Points, in no order, along strands that fork and pass close to each other.
In the rows, 128 means zero.
Two points are linked if the straight distance between their rows is under 95.6. Some points are linked to none.
k_887: [177 159 143 115 141 126 111 109  93 135 146 133 182  88 168 130 161 113
  91 138 121 123 186 128 178 112 141  97  87 173 140 144 141 191 145  89]
k_220: [127 162 125 104  95 105 140 155 145 136 115 109 150 168  74 118 149 125
 126 154 114 130 112 133 119  80 151 104 143 148 131 145 104 137 107 125]
k_302: [150 128  65 165 102 138 142 156 155 139 106 130 146  93 119 114 212 131
 155 135  92 135 148  91 142 145 164 111 102 157 156 128 172 158 113 113]
k_582: [149 144 151 161  98 117  80 114 124 127  88 113 125 110 160 142  98  93
 127 133 127 120 107 192 133 214 142 143  95  92 116 179 148  91 190 145]
k_7: [138 119 123 107  96 159 143 109 132 132 132 100 105 202  97 161 111 154
 125 128 123 130  92 100  98  69 119 135 145 132 154  63  82  95 130 134]
k_823: [ 92 132 190 175 183 131 100  85 139 128 158 152 121  53 193 186 107 109
  94 159 172 122 165 159 135 143 100 130 138 119  60 140 139 134 141 108]
k_686: [ 87 124 143  70 140 100 148 115 116 106 131 169 181 146 131 159 112  95
  71 145 162  82 188 103 129  64 117 114 163 120  68 119 103 169  83 102]
k_965: [164 103 121 120  85 176 157 129 122 108 130 100 102 214 104 156 104 155
 142 103 122 123  91  91  92  89 118 135 137 118 163  71  81  93 136 129]
k_908: [120 148 126  95 122 125 139 101 116 160 132 131 139 193 103 127 110 136
 107 150 139 157 108  99 118  80 123 136 139 169 139  82  98 131 143 139]
k_634: [ 99 112 148 110 118 127 121 176 107 111 109 125  62 140 115 103 127 161
 172 107 102 150  65 103 110 126 165 159 132 100 123 118 162  91  81 165]
k_176: [106 143  99  75 122  91 163  83 122 111 122 172 145 153 115 139  75 108
  70 136 179 102 177 121 138  68  99 138 177 131 109  73 110 145 112 122]
k_314: [ 84 154 123 154 110 110 120 139 130 128 111 116 106 133 136 109  80 130
 124 119 115 110  81 183 124 206 108 169 129  91 104 134 129  51 131 184]
k_279: [110 111 120 142 130  99 139 151 122 147  98 157 104 126 144  95 100 158
 141 112 113 141 114 162  78 166 129 151 122 103 122 125 127  90 144 147]
k_696: [108 119 117 109 105 158 139 157 159  85 147 101  67 142 103 137  87 127
 171 105 137 126 106 140 105 124 145 153 176 120 154  86 125  88  94 181]
k_172: [146  92 117 112 165 126 156 113 105 137 135 132 116 145 154  89 116 145
 140 115 132 170 120  95 100 149 142 135 122 170 161  95  99 157 171 132]
k_119: [141 160 188 172 169 121 101 119 148 155 150 152 149  51 175 128 212 130
 100 154 134 141 153 138 127 123  85  86 125 108  93 160 163 203 126  95]
k_174: [104 119 159 163 178 149 100  78 134 119 170 141 128  80 185 146  80 117
  80 137 179  75 155 169 131 187  93 138 132  87  65 159 139  98 129 105]
k_262: [114 125 140 147 162 121 124  86 114 137 168 140 138  96 175 101  52 131
  63 127 181  87 143 168 123 220  89 148 113  88 120 156 140  85 137 126]
k_30: [174  81 115 115 101 167 154 112 105 112 136  93 114 236  95 153  98 172
 118  93 115 110  86  86  91 103  90 143 137 129 157  69  83  84 130 106]
k_265: [ 82 148 123 104 111 115 121 170 167  70 149  99  86 148  73 150  98  98
 158 121 148 120  98 165 120 113 132 163 196 133 119 135 130  97  69 162]
k_274: [171 136 147 141 157 125 108  92  95 137 142 134 150  70 180 128 187 117
 100 151 121 135 180 129 152 118 128 102 104 159 139 151 156 189 133  87]
k_316: [101 155 164 115  97 129 107 157 160 102 129 129 161  81 108 154 200  72
 147 165 132 131 164 130 184  73 114  74 128  89 128 175 140 173 112 132]
k_219: [112 129  80 162 105 136 106 144 176 124 113 136 113 107  78 126 235 140
 204 151  99 158 119 108 143 133 150 124 118 104 137 144 204 146  68 130]
k_230: [116 135 137 163 114 113 146 168 107 158  86 151 116 122 137 100 116 159
 133 111  98 136 101 143  98 163 148 143  94 114 106 149 139  92 156 143]
k_654: [ 98 123 176 170 174 153  89  75 149 125 162 154 117  81 190 168  94 106
  97 157 179  96 148 162 122 171  96 139 128  89  58 155 144 116 140 109]
k_668: [120 142 187 187 189 116 123  95 132 121 151 152 132  45 197 187 107 121
  79 152 163 130 195 161 139 138 108 121 134 135  80 131 125 146 154 102]
k_771: [133 121 154 124 198 109 113 107 129 109 153 114 140  65 187 134  79 128
  72 116 158 107 207 181 150 146  92 110 167 136 144 137  87 132 137  92]
k_905: [120 147 149 165 109 130 114 147 111 143  96 104 120 133 143 127 112 132
 146 127 101 129  60 163 123 214 153 157  82 133 107 165 140  73 168 154]
k_629: [148 117  98 180 122 131 160 174 108 165  96 158 128 101 130  71 162 170
 141 103  67 141 116  92 111 145 158 107  88 124 130 132 140 122 150 120]
k_960: [172 144 165  94 180 108  96 108 121 124 141 139 194 113 178 142  86 118
  70 126 130 118 219 165 156 127 118  98 127 148 134 125  71 174 157  92]
k_411: [142 137 133  96 125 136 150 105 115 170 131 115 150 186 112 112 126 142
 119 143 134 155 111  91 114 103 129 123 122 181 150  93  99 157 155 134]
k_927: [143 161  71 135  89 156 149 159 163 171 108  98 206 165  90 149 214 162
 157 129  94 128 126  59 157 137 177 103 108 160 148  95 142 144 114 112]
k_321: [115 134 119 147 107 116 131 149 135  97 121 117 113  88 101 145 188  84
 170 146 124 122 144 136 152  96 139 114 126 129 118 190 180 153 101 119]
k_442: [131 108 122 134 179  98 135 107  96 115 138 131 137  80 184 122  97 127
  79 123 161 112 182 154 107 176 108 141 155 152 147 136 118 124 124 103]
k_760: [165 163 150  76 141  95 127 106 109 147 127 162 209 156 159 128  79 126
  63 129 151 110 212 140 124 113 112 108 123 148 136 114  83 178 145 106]
k_429: [ 94 113 112 139 160 109 128  90 111 149 151 159 115 109 163  94  62 141
  95 128 158 110 123 163 110 212  87 168 118  96 133 143 136  85 132 139]
k_781: [161 105 126 122 116 144 158 159 113 106 113 109  84 158 129 101 116 153
 173  83 106 162 111  90 101 112 151 125 133 113 164  94 115 118 160 152]
k_29: [163 145 128 105 104 162 178 105 101 200 122 107 151 195  97 114 149 186
 125 119 108 149 111  53 117  69 102 112 116 150 139  85 127 160 148 104]
k_68: [127 129 129 110 112 101 107 150 143 110 120 121 134 136  91 151 146  80
 143 150 124 120 142 160 132  86 135 108 139 142 130 180 113 143 111 107]
k_333: [122 101 111  96  92 152 136 101 129 130 133 106 100 183  85 168  95 169
  96 118 121 119  85 112 112  53  99 138 160 125 138  48  82  63  90 125]
k_757: [102 142 110  96  86 121 130  99 159 113 131 124  92 178  65 168 104 139
 106 139 135 134 101 135 125  37 121 137 185 108 125  56  98  75  77 144]
k_111: [113 141  75 154 115 130 108 138 165 120 122 126 141 111  82 133 243 121
 188 152 112 158 128  97 159 143 146 119 125 129 150 150 196 164  81 120]
k_547: [ 80 116 112 126 131 105 133 149 144 103 113 132  83 116 124 108  91 126
 148 111 131 115 116 184 100 158 122 170 163  96 103 116 145  89  86 162]
k_291: [109 128 162 100  90 151 119 171 140  90 139  94  83 174  65 126 148 150
 184 146 126 138  58  91 103  96 177 140 155 115 151 141 142 112  48 162]
k_57: [125 114 110 106 134 157 130 114 151 122 154 113  98 165 109 135  99 125
 143 131 144 143 102 127 100 115 126 145 153 149 167  84  92 110 135 158]
k_628: [176 154 114  94 123 124 115 117  99 167 141 144 196 125 133 118 159 120
  98 143 120 115 158 108 172 116 140  97  85 184 149 148 134 182 132  86]
k_433: [147 159 184 114 154 126 119 121 123 107 159 149 190  80 173 149 141  94
  92 148 132 135 206 144 193  95 138  91  93 148 101 121 117 202 156 105]
k_249: [141 160 121  98  99 129 154 128 137 202 112 115 170 175  80 100 158 171
 117 142 106 135 115  90 124  82 122  96 125 148 135 103 116 160 119 115]
k_910: [155 123  60 155 109 153 149 166 154 147 106 114 172 119 117 111 208 151
 162 113  75 143 134  64 145 152 177 107  92 151 156  97 151 153 126 112]
k_920: [135  50  86 129 169 154 160  97 115 139 188 123  74 120 146  94  50 166
 130  71 128 118 105 123 146 141 116 142 127 125 144  91 108  65 145 161]
k_572: [144 174 128 189  86 141 125 136 111 158  97 159 134  96 121 107 155 119
 136 135 105 135  92 129 139 186 141 140  62 118 117 180 191 120 160 147]
k_44: [106 156 161 157 123 147 127 163  81 149 103 101  96 167 145 116 132 172
 159 109  81 136  41 113 107 187 136 164 102 114 109 156 139  70 144 159]
k_956: [ 79 110 148 127 110 120 109 156 139  82 109 111  97  80 118 189 149  65
 164 139 140 110 143 167 135  92 128 143 151 107  86 184 158 129  97 128]
k_143: [139 110 128 114 168  96 118 115  93 115 131 127 151  99 165 131 104 108
  93 128 150 127 170 143 123 152 129 135 156 175 159 140 109 145 131 109]
k_18: [ 95 170 142 116  91 103 141 165 147  95 132  95 122 178  57 138 136 119
 140 149 136 133  91 122 115  76 162 131 168 138 121 136 121 110  73 150]
k_652: [ 89 126 199 139 141 125  89 119 156 129 127 137 111  48 165 180 158  85
 141 159 151 146 156 168 126  88 101 110 151  89  83 160 140 156 117 128]
k_86: [122 158  66 146 106 124 114 143 161 128 110 119 170 124  96 148 248 127
 177 152 113 162 138  83 164 154 157 117 117 150 160 129 190 166  99 112]
k_232: [124 138 201 163 170 120 101 101 132 136 147 150 124  57 182 154 178 109
 113 161 145 154 160 151 123 112  95 105 125 114  88 155 149 182 130 106]
k_476: [ 82 124 149  78 141 109 102 121 121  97 145 172 174 153 114 151 115  75
  85 163 154  95 155 113 145  75 115 113 143 108  87 138  89 148  91 109]
k_839: [127 129 151 157 114 130  90 102 134 121 109 157 121 120 166 147 101 102
 121 134 152  99 137 189 102 176 115 144 110  65  85 169 144  94 154 123]
k_284: [ 96 150 119 108  88 152 132 149 168  81 163 100  73 156  77 152  87 114
 154 126 148 116  95 148 111 100 137 157 189 129 147  96 124  76  82 180]
k_439: [133 152 102 198 100 138 135 144 117 153 101 179 125  91 119  96 181 137
 142 134  99 136 116 115 125 153 150 132  76 116 116 153 195 122 127 134]
k_134: [105 129 124 139 140 110 110 103 125 168 136 138 123 127 153  98  60 140
 104 128 137 119  94 177 116 227  79 166 105  90 139 147 118  73 158 155]
k_567: [204  68 103 117 119 154 139 131 105  93 134 103  93 206 111 125  85 156
 157  59 114 131  93  94 114 129 119 134 128 111 181  82  93  79 156 121]
k_595: [168  94  88 123 143 149 186  94 142 146 161  98 136 159 147 125  53 153
  95 105 151 107 150 120 143 140  99 127 139 192 167  77  53 107 197 133]
k_290: [119  99 139 118 138 108  98 138 137 106 121 123 114 103 125 162 140  83
 151 133 128 115 150 179 119 104 124 129 150 127 120 179 126 134 112 102]
k_711: [175 156 167  82 159 113 110 115 115 128 142 155 210 136 164 139  92 122
  74 129 132 110 220 153 145 107 123  92 106 146 119 125  80 184 153  94]
k_831: [121 150 155 166 121 152 126 154  97 150  95 100 113 143 142 115 129 153
 157 114  83 133  43 132 115 206 152 153  77 135 104 171 140  76 164 150]
k_190: [160 161 120 115  99 153 169 149 142 174 115  89 164 177  90  97 164 164
 138 125 100 131 113  77 114 103 132  92 122 150 153 111 106 162 133 126]
k_35: [157 125 119 130 110 157 162 172 108 108 115  93 120 159  86  85 157 158
 170  97  93 143  81  32 129 127 163 110 118 115 169 111 142 148 109 150]
k_698: [153 100 115 124 129 121 148 155 131 142 105 117 120 121 122  79 150 141
 151 129 102 143 127 128  90 132 159 108 124 157 148 134 115 159 134 122]
k_55: [128 148 118 115  99 104 130 158 145 120 122 107 146 145  72 133 157 100
 140 153 117 117 126 148 135  87 155 101 132 147 129 170 119 142 104 118]
k_457: [151  99 127 146 127 113 118 120 118 135 111 148 116  97 147 118 163 117
 138 139 118 123 156 160  96 124 138 121 113 134 128 173 146 153 124  97]
k_692: [155 100 110 124 126 110 125 139 129 142 107 125 123 106 129 103 164 121
 143 140 110 127 143 149 101 122 153 112 118 159 145 160 129 161 121 100]
k_879: [113 135 105  94 116 130 149  84 115 154 132 140 132 175 104 146  87 140
  85 141 145 140 115  98 134  67 123 148 146 166 121  50  96 106 137 129]
k_928: [129 147 124  84  90 113 160 119 129 193 107 130 157 177  72 100 154 175
 116 139 113 151 116  90 124  47 130 102 134 129 122  85 131 154 106 119]
k_624: [130 117 119 163 125 116 159 180 103 148  92 143 112 111 133  75 138 169
 145 100  90 148 105 116  94 140 160 123 104 114 121 135 137 114 145 136]
k_511: [116 131 173 158 141 156  75  77 152 120 135 150 119 113 181 158 102  99
 115 145 163  99 143 176 112 179 103 135 118  59  72 164 142 114 159 122]
k_720: [161 119  80 186 133 145 151 184  96 153 104 130 143 116 124  78 179 176
 153  78  50 155 111  49 136 149 156 107 100 118 139 114 148 128 135 121]
k_961: [ 86 123 186 116 119 127  88 146 158 106 123 128 121  64 136 184 156  60
 150 157 144 141 157 167 151  65 115 105 150  91 105 171 134 151 112 136]
k_32: [ 75 133 116 147 116 100 118 148 126 106 102 138  95 131 128 116  95 121
 133 118 124 102  97 185 112 177 127 176 138  81  77 138 151  68  98 164]
k_587: [ 80 123 149 120 104 116 111 169 144  79 123 116 113 104  91 188 151  56
 163 146 140 115 136 153 156  79 132 128 144 121 103 191 144 129  93 125]
k_189: [108 142 133 167  97 122 107 131 111 131  93 164  95 125 110 116 149 127
 151 147 111 123  77 147 125 146 156 157  81  99  75 183 191 101 110 142]
k_608: [ 78 125 139  91 116  99  94 165 158  86 134 139 135 145  77 176 119  63
 128 150 144 101 128 155 138  73 111 118 159  99 110 167  94 120  90 124]
k_384: [159 109 131 124  95 151 162 167  93  80 121 110  75 177 106 123 115 144
 180  84 113 151  79  57 119 112 160 134 127 110 173  98 135 113 128 151]
k_790: [158 165 162 176 182 120  97 115 144 156 143 146 165  54 182 116 227 146
  84 147 123 145 162 124 147 143  89  88 115 121 116 138 168 215 126  79]
k_637: [191  87 116 125  85 146 155 151 100  77 123 107  80 196 108 138  93 149
 171  64 112 131  90  82 117 114 137 137 130 105 174  87 114  82 146 137]
k_785: [164 114 138 135 143 120 104  99 105 135 132 136 131  86 162 126 180 111
 123 147 117 130 168 145 133 112 127 107 111 148 139 165 146 175 130  88]
k_856: [173 155  89 100 111 136 115 118 139 191 124 135 186 135 113 121 180 131
 126 146 105 113 143 106 163 125 134  91  88 174 160 141 134 182 128  86]
k_271: [ 88 142 181 122 111 124 105 154 151 106 121 122 131  56 125 164 183  69
 150 154 142 142 161 148 161  71 111  83 143  91 110 180 148 167 114 139]
k_830: [163 122 161 150 125 123  70  89 128 148 108 125 134 110 177 140  89 113
 113 130 136 124 118 183 127 228 124 138  90  92 131 177 139  93 190 126]
k_849: [152 186 163 103 145 141 122 120 130 120 167 158 209  96 163 133 169 114
  91 145 138 122 202 121 205 100 127  80  79 134 113 126 143 222 145 102]
k_877: [ 85 135 139 134 118 116 123 169  97 128 102 129  81 140 134 108 115 159
 155 106 102 144  68 125 111 153 150 172 129  98 102 117 153  65 103 173]
k_970: [ 97 114 113 114 123 124 144 157 147  99 121 117  69 122 122 112  92 136
 166  99 130 137 108 153 101 141 141 166 163 107 131  97 142  91 105 175]
k_390: [ 77 124 138  78 134  99  90 131 142  98 141 166 155 163  86 157 119  70
 104 160 147 101 138 132 133  70 106 114 151  98 102 149  86 134  88 113]
k_656: [104 156 147 168  88 125  88 116 129 121  93 158  90 136 109 124 161 104
 161 158 119 124  72 150 135 145 132 155  85  68  66 194 195 118 115 153]
k_625: [ 71 131 120  96 125 108 113 173 169  75 144  99  86 123  82 151  98  83
 154 119 148 101 112 185 122 117 110 155 197 119 118 149 124 109  76 150]
k_277: [114  91 143 110 167 119  79 121 126 108 134 127 119  94 143 159 125  83
 130 129 146 116 149 173 120 120 106 137 157 127 117 168 120 130 103  97]
k_993: [117  92 112 115 151 116 134 135 138 131 123 138  87 127 135  96 104 145
 155 113 136 155 125 145  81 146 130 147 147 137 154 104 113 125 133 147]
k_874: [ 96 165 120 105  88 109 133 125 160 110 128 121 105 184  67 154 115 125
 119 150 139 140 105 137 112  54 124 136 183 117 133  84  98  93  91 147]
k_964: [104 136 127  64 140  92 162 103 121 109 122 171 169 149 128 148  94 104
  70 132 171  87 195 117 129  71 101 124 175 121  87  94 105 173  91 113]
k_21: [ 94  98  99 124 167 109 136  94 120 144 146 159  91 107 152  90  77 143
 119 118 155 121 125 161 101 181  95 167 135 111 144 123 133  98 124 149]
k_243: [169 115 129 111 121 161 163 140 127 121 121  96 107 182 120 102 129 147
 163 106 112 155 106  86  98 104 141 119 129 133 171  95  97 144 160 143]
k_528: [155 168 158 142 182 118  99 117 131 145 145 139 176  52 178 122 218 136
  89 145 121 152 172 121 187 129 100  85 109 133 126 127 167 223 130  83]
k_883: [123 116 132 156 175 111 135  98 100 129 147 148 136  86 189 112  76 139
  67 120 174  96 171 155  98 205 102 149 137 113 129 145 133  98 131 111]
k_840: [123 131 183 156 192 113 109 110 139 109 143 145 146  43 189 180 100 104
  81 144 149 132 204 175 168 120 114 111 143 144  98 122 101 152 151 100]
k_884: [151 171 156 110 160 134  98 117 128 130 155 146 191  71 167 123 199 117
  99 146 126 145 176 117 210 111 109  86  94 137 130 132 159 219 134  96]
k_95: [151 119 101 137 117 135 161 174 143 141 103 108 133 118 107  78 163 152
 154 117  93 134 124 102 110 125 169 104 114 150 147 127 121 150 122 130]
k_691: [160 114  69 166 126 148 148 181 130 148 104 118 158 126 125  89 196 168
 161  85  57 148 118  37 138 155 171 101  97 126 149  95 151 144 129 113]
k_933: [115 129 132 157 106 106 113 131 123 123  92 159 118 125 145 126 107 115
 126 129 133 105 124 185  93 173 131 153 106  87  92 166 148  89 142 132]
k_293: [110 104 112  79  92 131 129  84 141 130 123 131  99 170  74 156  95 152
  99 131 132 137 105 123 136  29 120 143 166 117 122  38 105  89  80 123]
k_645: [131  87 102 117 167 127 144 109 117 133 147 133 104 136 152 103 100 138
 141 115 146 158 127 116 103 151 133 152 138 164 169  91 101 133 157 146]
k_820: [168 120 128 131  85 155 167 158  94  89 124 105  99 188  76 112 141 154
 177 101 107 140  66  23 125 113 149 127 116 108 177 111 143 139 105 146]
k_76: [ 80 101 121 114 130 106 117 156 152  79 116 107  86 102 105 158 108  83
 148 115 141  91 127 191 118 128 108 156 180 109  92 160 140 109  85 131]
k_852: [157 160 132  70 134  90 136  96 114 158 121 166 185 162 145 128  67 130
  66 137 161 116 201 132 120 106  94 121 134 154 153  98  84 164 161 120]
k_953: [131 148 144 167  93 120  94 126 112 127  88 108 119 116 147 136 114 104
 138 135 119 122  73 175 135 215 156 154  86 119 104 177 155  84 176 157]
k_693: [138 138  82 181 101 129 141 141 132 128 106 156 128  78 119 107 206 124
 144 137 106 133 144 112 132 140 148 123 101 127 132 150 199 151 112 121]
k_706: [154 123 129  98 151 101 130 120  88 140 130 119 167 126 144 117 125 113
  97 140 136 131 153 124 124 143 141 124 124 199 155 138 104 167 141 107]
k_129: [ 98 164 157 172  96 127 100 117 123 115 105 155 110 116 121 126 176  89
 143 154 145 119  89 133 132 150 121 139 100  56  65 201 206 151 116 152]
k_742: [132  96  96 112 145 173 143 101 136 124 170 106 111 164 120 134  81 135
 117 124 152 125 104 106 127 120 122 143 142 176 161  74  84  93 150 150]
k_801: [ 99 153 141 179 107 129 119 131 124 113 111 154 111  89 122 125 198 104
 147 147 137 120 116 122 125 136 114 132 109  71  77 194 223 161  94 135]
k_779: [117 110 103 101 147 133 118 123 155 119 146 116  92 141 113 117  99 121
 151 130 151 143 115 146 101 130 121 148 167 154 167 106 110 118 121 156]
k_556: [152 119 112 136 118 145 164 184 120 121 106  96 128 131 107  70 157 158
 163  99  86 144 102  67 115 129 170 103 118 131 148 117 133 145 120 142]
k_329: [118 122  89 166 100 145 110 148 162 138 109 147 102 103  85 104 207 152
 194 143  85 152 111 111 132 127 163 128 101  98 123 147 204 126  69 134]
k_78: [138  66  86 135 164 144 143 102 120 149 160 138  68 136 154 108  68 173
 148  69 110 138 110 118 127 141 109 145 125 102 155  90 110  63 159 159]
k_426: [125  65  78 131 162 139 182  92 123 137 187 128  84 100 154  90  50 153
 115  90 148 111 125 134 144 148 121 148 129 147 155  95 107  80 149 165]
k_618: [176 108 120 111 148 160 172 101  96 143 145 106 139 189 146 102 113 158
 138 103 127 160 122  58 118 130 135 126 110 184 151  84 101 160 199 120]
k_34: [ 98  96 151 136 185 129  89 101 120 110 148 132 118  63 168 163 110 102
 105 128 162 102 160 163 128 138  95 137 159 120  96 159 128 116 108  92]
k_707: [102 163 152 116  86 126 136 161 137  97 139  89 112 183  51 135 149 143
 150 153 135 136  70  87 113  74 174 136 160 131 125 135 134 111  57 153]
k_12: [ 76 104 137 130 125 119 109 149 149  86 108 115  91  86 128 187 124  74
 152 129 141  91 138 181 120 112 114 153 167  92  80 172 148 113  94 122]
k_227: [ 93 150 143 147 121 128 137 165  85 142 112 119  84 156 147 118 106 171
 153  98  91 142  64 123 108 170 129 169 127 100 111 124 139  57 141 176]
k_318: [198  63  99 115 149 167 145 106  91 105 153 101 119 215 130 113  92 161
 135  68 126 139 105  76 119 134 130 138 117 145 170  75  89  94 173 117]
k_450: [132 158  67 140  97 149 123 147 165 149 114 109 185 151  89 153 238 147
 177 145 106 151 124  67 161 150 182 110 111 163 154 107 169 153 105 111]
k_158: [116 123 152 152 198 115 130 103 129 116 162 121 129  51 192 141  80 131
  66 121 172  92 194 185 141 156  88 121 167 124 107 149 110 110 132  86]
k_614: [189  83 107 118 154 165 162  94  89 117 144 109 128 198 152 106 100 155
 136  82 129 154 124  68 121 136 144 135 112 167 160  70  98 121 197 121]
k_152: [104  86  86 127 165 128 162  90 119 134 170 143  85  92 154  96  66 141
 115 112 162 120 131 145 126 164 107 161 141 144 164 109 124 103 137 156]
k_868: [109 176 126 113  89 127 117 146 153 112 131 138 172 109  88 154 200  84
 143 164 123 114 165 116 196  83 114  76 118  97 130 167 147 173 113 118]
k_218: [146  70  87 123 160 169 157 102 126 120 176 104 109 153 135 116  68 145
 124  94 150 121 112 103 136 137 126 140 137 168 160  75  82  88 163 148]
k_326: [107 144 127 148 118 112 108 125 137 154 111 116 122 134 148 112  77 132
 123 124 121 117  91 189 114 221  96 159 115  91 127 154 118  65 163 164]
k_257: [162 159  86 114  99 139 135 142 162 195 116 126 193 156  94 119 185 150
 129 140  93 122 136 100 150 120 142  87 103 171 149 122 123 169 125  94]
k_295: [106 106 104  87 108 134 146  79 121 139 129 136 120 165  92 149  81 150
  82 128 143 136 110 106 145  48 124 150 155 147 113  33 107  84 105 124]
k_569: [112 117 155 147 163 135  96  75 125 124 170 136 130  98 171 117  67 119
  75 136 177  77 135 171 135 211  96 144 117  71  88 170 136  88 131 113]
k_234: [161 126  98 104 127 131 169  86 136 156 143 123 154 163 149 141  60 137
  90 127 153 123 165 122 138 127  98 131 138 196 171  75  63 127 197 134]
k_452: [152 152 105  91 123 108 150  86 127 156 135 144 163 160 139 137  58 129
  77 136 162 115 170 135 136 117  92 130 148 177 168  83  70 134 180 134]
k_577: [105 166 133 104  99 104 129 148 152 120 123 111 123 184  73 135 131 121
 130 150 132 139 106 138 103  70 138 128 166 137 135 116  96 121 104 141]
k_303: [113 109 121 139 132 100 117 130 126 143  99 161 115 125 147 112  98 138
 125 122 130 118 123 183  80 175 116 161 121  96 108 148 130  91 134 134]
k_885: [162  75  92 130 151 166 184 107 125 117 176  86 129 165 136 114  56 154
  95  82 150 106 123  98 139 139 110 132 138 172 155  72  66  85 176 137]
k_465: [105 125 198 142 173 121  88 101 130 124 149 147 128  48 172 171 156  91
 122 159 147 160 162 151 152  94 109 110 135 119  90 145 137 170 130 115]
k_778: [143 129 130  89 134 117 137 118 105 160 131 117 159 159 117 104 132 124
 118 149 133 147 117 107 115 125 139 118 122 197 154 123  97 168 145 128]
k_74: [152 174  70 126  86 148 142 156 171 191 104 120 208 157  95 144 204 157
 147 132  96 123 143  81 158 131 153  92 113 163 152 107 133 158 127  98]
k_135: [145 141 190 131 176 114 109 112 135 107 153 149 171  61 179 166 114  97
  88 144 132 142 219 170 181 103 128  97 115 145 105 118  96 186 165 103]
k_882: [154 131 167 114 202 106  95 104 133 120 141 132 169  87 189 143  80 127
  66 128 136 123 217 180 159 133 108 103 140 146 139 127  72 158 154  88]
k_124: [106 140 134 167 104 121 122 155  99 147  89 149 112 123 120 104 134 147
 144 130 100 135  78 142 120 156 163 152  78 118  90 162 167  83 131 143]
k_560: [167 103 120 112 158 142 162 111 101 147 135 115 132 159 153  76 130 154
 144 110 116 170 118  73 110 142 140 119 110 179 158  95  98 173 186 128]
k_526: [ 80 133 144 110 100  96 110 180 151  77 131 126 129 141  66 183 138  62
 148 151 136 105 126 155 148  69 133 121 152 116 101 179 117 116  93 129]
k_967: [155 172 145 184  95 143 112 124 110 162  91 121 130  90 136 115 148 116
 150 135 101 137  72 132 141 210 147 138  59 132 129 186 193 126 184 152]
k_672: [112 108 154 100 100 144 120 178 117  90 121 111  69 155  92 108 131 152
 190 115 114 148  63  79 112 115 176 145 140 104 148 122 150 109  65 167]
k_579: [174 136 123 118 115 161 173 149 136 152 117  90 139 169 104  79 152 158
 155 112  99 146 110  74 106 115 138  98 119 143 162 106 104 168 154 131]

A fork is a point with three links. Follow the links from the first point to the second and name the forks in between, in order.
k_693; k_189: k_230
k_720; k_326: k_230 > k_654 > k_262 > k_429
k_637; k_887: k_384
k_230; k_21: k_654 > k_262 > k_429

Follow the links from the first point to the second, and from the first to the third. Name the last point that the two ways share.
k_32; k_135; k_411: k_262
k_672; k_34; k_411: k_577
k_314; k_920; k_839: k_429
k_152; k_12; k_433: k_429
k_21; k_119; k_333: k_262
k_668; k_295; k_629: k_654
